Points, in no order, along strands that fork, close into loops and pass close to each other.
In the rows, 128 means zero.
Points whose rows are less than 117 apart are linked; no others are.
Sil: [166 156 144 124 157 115  81 139 131 154 157 173 163 109 129 144 159 134
 147 142 129 106]
Kilar: [183 117 139 140 119 152  91 140 149 174 170 140 113 152 110 148 142  60
 140 203 194 118]
Supu: [ 84 119  85 116 171 166 127 112  89 107  91 128 109 109 121  96 118 178
 177 114 172 153]
luvo: [149 101 163 116 113 116  73 125 171 192 140 124 140  66  94 150 115 121
 157 164 119 116]
kare: [158 156 152 105 176 141 131 180  61  97 158 119 139 138  88 124 162  57
 128 103 131 111]
Gefu: [144 164 111 150 166  50 138  70 103 127 176 114 138 167 139 150 172 106
 136 100 115 201]
pabog: [117 109 165 153  64 107 201 147 191 149 155 128 116 100 158 121 118 156
 129 119 104 106]
Mafo: [106 173  69 114 154 155  90  85 126 172 135  72 142 122 101 145 117  72
 174 133 182 214]
mubeg: [113 118 101 150  88 137 132 100 151 142 171 120  86  74 158 135 130 137
 133 182 122  71]
Novil: [145 130  82  82 100 173 189 100 134 127  75 113 121 116 108  87  76 188
 172 129 140  56]
Gilir: [ 94 175 120 169 111 154 149 156 163 161 116 140 104 132 172 108 116 108
 116 172 176 150]
Gemis: [174 137 135  81 155 119  90 137 124 166 146 127 160  62  84 141 125 118
 162 133 118  97]
sis: [135 182 116 120  97 123 154 127 162 122  99 127 130 109 117 148 101 175
 150 110 123 133]
Puli: [126  61 152 134 143  94 108 112 134 170 103 144 102 116 109  99 131 106
 120 153 131  63]
mup: [118 118 119 131 137 132 121 128 149 116  73 113  77 138 172 136  97 135
 112 163 156 124]
Gen: [142  96  94 103 153 172 156 154  87 152  70  93 173  93 106  95 130 156
 121  91  99 107]
Sukul: [174 148 131  86 168 117  93 122 132 104 161  82 135 140 121 181 175  81
 153 118 147 170]
Lup: [145  98 120 125  86 105  89 114 141  96 120 126 137 196 147 183 108 123
 122 145 128 167]
kolev: [110 129 174 138  36 114 161 136 113 130 157 163 120 132 125 132 115 172
  86 137  61 111]
tasuz: [157 128 129 133  97  97 147 119 100 176 131 142  45  95  96 114 119 128
 125 180 125  72]
noza: [109 155 114  97  95 160 212 130 171 114 107 102 149 103 107 114  72 160
 176  95 129  58]
zunib: [115 155 131 176  85  82 169  96 188 159 170 124 120 122 161 127 185 150
 143 120 129 159]
labil: [115 119 145 174  74  69 151  91 142 162 191 159 139 131 125 123 178 120
 148 101 126 190]
Zumam: [ 99 125 161  74 126 144 208 137 170 143 105 104 122 104 181 102  90 140
 120  85  96  54]
gerin: [122 132 157  99 189 171  84 142  95 117  80 133 160 174  86 120  93 157
  61 127  65 145]
luk: [136 130  90 126 165 120 147 111 114  99  96 158 117 110 133 107  93 189
 164 122 144 101]
Fono: [114 107 157 112  93 126 137 135 188 132  81 132 159 101 120  80 145 147
  98  76 104 107]
moki: [142  91 138 137  78 124 122 136 139  87 115 109 130 188 149 154 128 126
  52 128  84 148]
dufu: [175 147 145 125 167 112 120 154 117 130 108 156 145 125 103 135 124 161
 116 113  99 104]
bura: [148 116 139 158 141  85 140 145 156 119 129 135  96 129 107 129 157 109
 128  97 154 174]
ganoz: [146 118 160 148  74  97 159 131  88 139 155 156  95 122 121 146 127 147
 105 156 104  73]
reli: [172 125 104 149 157 133 135 148 134 135 103 131 167 103 171 136 134 148
  95 133 112  96]
zil: [129 136 143 176 127  63 144 102 113 134 220 146 143 165 120 122 168 111
 115 104  86 199]
rup: [166 160 122 134 186 123 156 142  69 118 105 148 106 126  96 131  97 170
 159 124 133 112]
sir: [139 127  84 103 182 139 114 124  98 119 139 112  99  98  94 109  95  91
 191 131 182 145]
vute: [119  65 165 139 173  88  77 129 127 126 115 153 157 137 127 115  93 128
 113 118  94 118]
Bel: [109  79 159 118  99 132 188 147 203 128 134  94 127  93 182 110 124 131
 114 104 112  63]
dopa: [177  94 162  91 159 108  73 144 149 112 178 120 168 148 117 153 151  77
 155 131 137 138]
zilig: [108 101 118 150  44 142 148 120 114 157 168 148 138 173 157 136 165  99
 115 161 155 163]
lokob: [166 113 159  96  97 108 119 137 119 129  73 133 110 170 131 145 119 148
  62 148  86 108]
Defo: [109 139 128 143 117 140 112 152 103 118 151 170 149 160 126 101 156 113
  68 106 109 133]
bimi: [109 120 121 120 118 169 174 147 105  93  90  96 155 107 107  98 139 161
 113  72  96 127]
Rumog: [147 162 113 127 106 112 165 130 133 145 109 133  88  67 104 129 128 154
 137 131 128  85]
zegul: [ 58 164 124 122  66 175 171 139 130  87 105 101 172 130 153 155  86 148
 135  97 106  99]
rirod: [127 119 121 139 136 119  74 125 185 175 161 120 151  86 118 153 116 102
 164 158 146 169]
sapor: [129 158  77 135 140 126 130 113 101 102 133 128  77 100 103 136 172 122
 146 111 173 137]
mura: [154 123 156 133 162  95 132 172 112 109 136 166 102 147 100  82 138  87
  95  87 141 168]
miv: [138 142 118 138 156 139  66 109 152 142 143 150 113 108 142 141 152 129
 135 179 170  98]
pese: [163  91 103 106 115 125  87 136 166 123 136  74  93 110  78 144 119  56
 146 136 164 147]
runar: [ 71 140 110 126 104 197 182 138 121 107 101 118 193 126 118 113  84 185
 172  95 135  86]
mekat: [105 147 153 115 165 124  86 116  74  72 156 134 149 145 111 146 125 128
 114 101  70 159]
ref: [115 114 155 147 101  92  97 109 150 127 150 132 131 148 161 191 103 157
 134 157 100 164]
vis: [ 99  83 150 168 109 132 115 147  93 120 173 190 154 181 151 110 125  94
  84 141 127 126]
gupu: [123  37 195 150 137  84 120 125 121 159 139 179 126 143 138  91 132 126
 110 136 120 115]
beko: [135 183  86 143 158 161 135 123  87 120 122  85 158 122 112 144 196 148
 123  91 133 179]
zuz: [ 92  64 151 160 136 112 152 139 169 100  96 133 142 151 181 101 101 118
  91 123 128  77]
nades: [154 166 130  89 134 142 218 139 144 126 100 128 125 139 176 110  90 171
 116 112  94  38]
zut: [114 140 107 133 100  90 118 115 139 111 139 165 150 126 136 161  96 158
 151 115  98 131]
Damu: [115 131  96  98 172 152 108 130  70 113 120  94 131 143 111 149  96 112
 185 115 158 201]
Sok: [119  78 140 109 182 107  99 107  88 126  70 119 140 110 113 137  79 141
 148 124 109 106]
dat: [126 134 162 100 137 144 124 122 104 111  62 135 134 164 105 108 100 176
  70 124  50 102]
Zegop: [ 69 135 104 131 143 128 130  97 125  75  87 138 124 152 141 100 125 152
 143  87 160 178]
gab: [121 121 126 172  69 176 154 143 160 176 154 138 125 149 163 125 152 112
 109 196 167 131]
lor: [117 131 209  92 157 103  76 143  77 108 171 133 141 132 114 141 131  94
 136 119  96 139]
feb: [105 132  75 133 113 136 102  84 169 103 125 141  81 149 197 126 112 144
 138 181 151 127]
buke: [148 177 116 138 157 183 143 167 120 131  85 110 148 131 123 123 159 156
 107 110 139 159]
nebo: [134 173 126  97 153  89  89  82  64  91 182 117 134 150 130 161 171 112
 129 101  87 185]
gapib: [130 155  96 130 129 143 114 137  85 103 149 135 175 129 143 138 196 114
  92  94 112 150]
Lale: [ 85 128 129 115 120 153 160 132 166  96 106 107 142 115 172  95 144 150
 108  74 104 135]
fiki: [ 89 175 123 124  84 177 103 117 166 156  95 148  96 131 128  95 117 116
 117 180 184 127]
Mut: [119 106 163 146 116 119 121 126 154 133  93 120  86 128 148 127 160 137
  94 165 142  72]
kadal: [127 143 114  76 112 138 198 108 115 133  57 122 139 147 126  91  88 166
 138 128  88  32]
natun: [ 70 118 143 160 120 123 146 140 155  79  89 131 136 151 144 112 120 124
 119  97 143 138]
pevib: [ 87 109 145 107  83 152 153 129 202 133 103 126 122  86 137  79 145 126
 120 119 155  75]
Vako: [135 109  98 171 102 160  75  86 151 132 179 142 100 110 121 132 145 127
 136 189 146  74]
lef: [127 103 133 105 202 143 104 120  93 130 102  82 102  78  86 133 106 135
 178 135 145 127]
nesa: [136 157 113 124 173 136 127 131  60  87 157 107 120 115  89 159 159  90
 159 109 160 106]
Rakuz: [106 125  65 132 114  99 123  72 138 104 124 111 119 146 210 161 115 143
 135 142 122 161]
tiped: [ 87  97 117 175  95 118 127 132  97 143 189 166 141 138 145 125 129  76
 143 144 172 138]
Gik: [147 149 111 152 134 144  78 109 134 173 181 155  96 151 148 147 160 109
 129 212 179 151]
mola: [173 123 151 137 147 108 130 182 101 139 170 155 130 161 105 109 151  55
 132 121 157 124]
doz: [137 125 145 149  88  92 152 147 119 131 151 141  81 133 132 133 133 115
 115 109 105 194]
momag: [107 147 107 127 146 133  97 117 117 117 105 116 112 123 136 161  99 121
 145 144 146 165]
ruzam: [142 155 127  82 186 159 113 149  52 125 138 122 140 163  95 126  96 166
 175  93 120 200]
kupe: [160 110 107 116 120 130 116 147 151 130 113 116 145 142  66 157  80  77
 147 130 171 135]
nit: [158 101 115 135 163 137 159 165 107 138  72 110 171 109 131  92 124 130
  68 106  70  92]
Baf: [119 159  93 146 116 125  92  87 180 181 143  82 140 134 130 138 134  82
 145 157 168 197]
sodi: [142 144 189  91 178 117  81 135 114 112 158 105 118 109 111 158 184 108
 123 112 103 173]
Kurel: [114 132 132 150  66 114 178 113 174 160 163 125  74  74 156 113 147 153
 146 150 125 133]
puv: [146 148 126 122 190 174 122 172  86 116  93 121 140 138 129 105 131 170
  68 115  86 164]
zal: [160 121 101 162 119 140  99 145 169 134 140 135 136 172 104 156 136  80
 127 154 188 116]

A fork is a point with three links, a tip a point with one. Leave the first point through the second and follow the links. Name the first fork or tip that comes.
Gilir; gab | kolev
dat; gerin | fiki
dopa; Sukul | Kurel

A piece is two or more points that can be reached from each other along the links. Count, over all rows, the pieces, the separate loops (a circle has one, a figure eight two, a Y none), the forks (points with three links) and the tips (points with one).
pieces | 4
loops | 3
forks | 9
tips | 11

A tip is a point with one link. Name the tips that can be reached along the links from each point below, in the order of the rows.
mekat | Mafo, dopa, zegul, pese, zuz
ref | kolev, fiki
sir | Rakuz, ruzam
kare | sapor, doz
